The views of a scene show one set of named points, each view turned or mirrored, and shifted as a whole, with a little noise and some points left out.
In the rows, zero is written as 128.

Scene 1
View 1
sika: [148 172 108 121 115 144 122 104  92 129  81 119 147 153 104 122 152 127
 108 138 125 108 138 165 119 125  93 143 154 107 120 152 114 127 136 122]
muro: [158 115 152 174 139 138  96 141 147 132  97  94 111 149 102 118 155 126
 151 102 130  87  96 146 137 135 118 125 149 137 107 122  84 119 138 126]
sira: [152 170 135 140 120 159 100 104 102 126  78 102 139 162  90 112 149 128
 120 116 122 110 123 166 124 127  94 139 159 104 114 154 102 131 133 127]
Vaz: [132  87 117 106 106  89 139 172 147 130 109 142 129 117 141 122 164 135
 123 137 133 104 116 113 142 131 143 132 108 173 117  95 116 117 142 128]
ravu: [134 139 114 114  99 121 126 121 105 122  80 108 142 139  98 129 152 128
 105 129 128 116 134 141 139 145 122 134 127 134 120 147 117 112 137 135]
sutiz: [141 125 140 140 118 137 110 134 126 130  90 110 128 149  98 122 155 130
 133 115 131 100 116 142 138 136 121 129 129 137 115 128 104 115 143 133]
vukop: [122 147 140  90  75 144 108 127 101 112  93 116 172 136  88 116 150 131
 102 130 126 134 132 117 135 162 133 133  98 152 111 141 123 106 126 148]
vaku: [154  92 162 162 137 135  92 161 160 131 104  98 111 143 111 111 161 131
 159 100 136  96  87 138 144 145 134 113 132 158 108 101  86 127 141 124]
Doti: [139  81 130 111 122  97 131 213 164 130 127 167 128 103 170 103 175 136
 125 158 132 110 100 115 137 132 143 132  96 187 117  60 109 137 133 122]
Dofa: [137  90 129 104 110  99 142 202 153 132 121 170 139 104 163  99 168 138
 115 165 133 115  98 119 134 126 144 132  96 187 116  64 114 131 127 119]
Rir: [139  85 139 136 106 115 111 155 153 125  97 102 123 137 109 126 157 135
 137 103 131 109 106 115 154 151 152 125 101 171 109 105 102 105 149 144]
kavil: [144 179 169 128 100 190  85 108  92 112  85  97 165 158  64 102 148 124
 127 112 115 132 112 138 127 158 117 131 117 129 108 156 109 119 126 141]
dul: [155 148 115 115 141 124 135 159 115 139 109 164 144 135 156  98 170 121
 113 168 124 111 114 164 117 104 105 138 151 140 121  94 104 164 124 108]
zur: [159  79 176 167 142 134  94 193 173 132 113 114 107 141 126 102 168 132
 169 106 134  99  70 126 146 132 140 114 122 172 104  78  81 135 141 122]
Vebit: [130 122 143 105  95 136 117 152 130 122  99 126 153 126 107 113 160 136
 120 131 127 126 112 113 146 154 139 132  95 166 112 118 119 116 130 141]
View 2
Vaz: [130  81 125 176 139 155 151 159 155 114 153 119 149 118 117 125 116 140
 143 134 135 177 111 118 107 135 114 123 139  88 131 116 154  93 114 129]
Vebit: [120  80 138 182 136 147 153 153 147 108 159 122 153 114 131 122 110 142
 156 149 141 172 125 105 113 138 114 121 142  93 122 116 144  92 105 129]
ravu: [134 115 119 157 137 152 132 149 171 124 152 123 145 121 146 119 105 140
 157 145 159 143 122 104  95 153 122 120 156 126 125 113 133  68  91 135]
zur: [142  98  99 161 119 162 145 166  96 121 157 137 123 102 105 123 130 132
 153 127 108 174  94 119  57 109  78 143 125   4 114  97 178 121 146 137]
kavil: [130 130 137 144  86 125 107 143 124 112 162 140 148 121 166 120  81 139
 206 164 154 105 142  85  75 144  97 128 156 109 109  99 116  69 105 132]
sira: [152 150 103 107 104 125 104 145 152 125 149 130 132 134 154 128  89 130
 169 139 154  99 128  96  52 154 102 127 159 119 117 120 120  69 110 129]
vukop: [108  94 158 173 116 134 134 146 155 102 166 121 155 118 150 113  93 147
 176 169 159 147 137  96 121 146 123 114 152 131 120 107 130  73  92 129]
Rir: [134  87 115 190 135 170 141 170 126 114 156 127 147 104 138 129 131 146
 162 143 140 182  98 114  87 126 112 127 138  54 117 106 162  85 111 146]
vaku: [151 113  94 165 120 158 135 165 103 119 152 145 130  98 124 127 134 132
 166 128 123 165  89 115  57 126  87 145 129  28 117  98 171 100 126 143]
sutiz: [145 120 106 150 124 147 127 156 137 122 151 134 141 120 139 127 109 135
 159 138 140 140 111 102  70 145 104 129 149  83 123 109 139  81 113 138]
Dofa: [123  61 117 176 139 152 182 152 147  99 153 108 153 131  74 109 127 137
 105 123 105 212 116 127 120 123 106 111 124  69 132 129 170 133 136 108]
View 3
sika: [121  76 136 112 189 105 121 123 152 138 103 166 141 131 145  97  77 139
 125 112 142 103  80 147 161 164 133  94 162 124 135 142 152 139 129 110]
kavil: [143 111 125 129 154 123 112 130 151 161 115 171 132 103 164 110 126 111
 107 125 174 100  76 145 176 182 110 110 187 140 139 158 130 148 145 126]
sutiz: [142 113 115 137 162 106 121 116 136 127 131 141 142 112 144 128 115 155
 116 130 146 117  98 144 151 136 110  91 157 120 134 145 138 140 132 141]
vaku: [174 137  98 154 150 103 119 116 110 116 146 114 132 103 138 160 133 173
 103 131 130 134 120 145 134  99  91 110 152 116 125 141 131 143 136 169]
dul: [135  98 145 116 173  94 107 133 134 121  87 138 165 150  97 131  89 160
 119 122 115 137 123 164 163 114 150 123 123  67 113 112 156 112 118 122]
Rir: [157 137  99 160 159 117 128 103 123 127 150 114 154 102 155 135 152 166
 113 143 128 141 109 127 144 103  86  83 148 120 156 149 129 136 102 152]
sira: [134  85 129 122 175  96 118 134 153 136 118 174 128 120 152 114  81 131
 113 110 151  94  81 149 158 167 120 103 175 137 123 149 146 146 144 131]
Vaz: [141 136 122 153 177 128 128  95 116 125 129 110 174 132 129 126 153 180
 122 143 112 151 115 136 144  84 119  83 124  84 160 125 146 111  76 128]
muro: [161 112  95 143 161  91 123 119 129 109 141 129 119 108 140 151 105 168
 107 121 130 124 108 141 134 122 105 107 159 136 120 153 136 152 144 160]
Vebit: [136 135 124 153 163 133 120 105 133 151 125 130 165 118 143 112 158 146
 112 146 139 135 101 142 161 122 118  85 150 101 152 140 130 117 102 122]
Doti: [159 160 119 158 156 123 113 111 106 124 114  89 193 143 106 147 157 186
 106 151 102 171 143 146 158  69 127  96 111  54 142 112 136 101  80 141]
ravu: [122 108 134 148 194 123 141  88 139 136 134 138 168 122 160  87 136 157
 134 131 132 130  85 123 152 132 117  57 134 121 171 142 145 131  79 112]
View 4
vukop: [108 160 120  93 104 125  95 160 147 114 138 162 107  99  98 142 157 174
 132  45  82 109 102  96 100  73 108 149 107  59 120 135 113 138 164 126]
dul: [136 146 151 122 166  96 148 138 125 126 112 104 138 135 133 107 150 105
 123  74 110 127  99 134 134 146 122 115 154 115 101 106 103 139 162 137]
sika: [120 143 153 130 138 136 146 172 133 148 136 122 112 118  99 153 133 160
 134  74 114 135 114 121 114  84 119 109 133  93 108  93 113 139 121 122]
Dofa: [148 158  76 112 150  92 119  97 142  99 101 132 110 118 145  78 188  83
 130  54  92 105  82 130 139 147 104 151 123  94 132 175 119 128 190 148]
Vebit: [122 152  98 102 118 117 106 133 145 116 124 154 102 115 117 121 168 134
 140  56  93 106  90 105 110 101 107 152 110  76 132 152 109 136 170 129]
ravu: [119 137 121 122 127 135 127 145 143 125 133 133  90 116  93 150 148 153
 143  67 106 122 106 118 109  67 102 131 112  79 118 121 118 133 140 119]
zur: [160 146  76 120 123 124 103 100 101 129  95 139 116 175 138 114 186  65
 135  85 118 137  98  70  96 122 123 173 146 124 159 175 101 144 113 122]
muro: [154 140 107 121 126 140 128 123 107 146 114 132 108 169 105 152 165 100
 140  89 123 146 107  80  90  94 129 147 139 117 148 135 111 144  95 115]
kavil: [108 160 148  95  91 140  98 185 119 130 139 153 124 128  95 173 152 178
 138  61  96 134 115  65  78  65 132 149 130  80 119 106  96 152 124 124]
sutiz: [133 136 110 115 122 130 126 141 125 133 120 142 104 140 108 143 162 132
 141  71 101 131 104  95 100  87 121 142 123  97 131 131 113 137 118 119]
Doti: [151 146  74 111 139  92 118  92 133 103  94 140 109 130 149  74 186  72
 132  66  97 107  81 130 139 153  98 157 134  97 137 171 112 130 187 144]
vaku: [160 150  88 118 119 135 113 109 103 135 107 138 111 170 123 132 179  81
 141  88 116 139 103  78  87 101 121 168 134 113 155 164 109 146 108 122]
Vaz: [144 137  77 117 137 110 123 103 143 119 111 140  89 114 130 100 173 103
 134  64  96 100  90 135 129 114  95 147 116  81 135 169 125 129 170 136]

Which points are out of place in each view (at most two, in the order of its rows)? Write - if all are in place.
view 1 | -
view 2 | Vaz
view 3 | ravu
view 4 | -
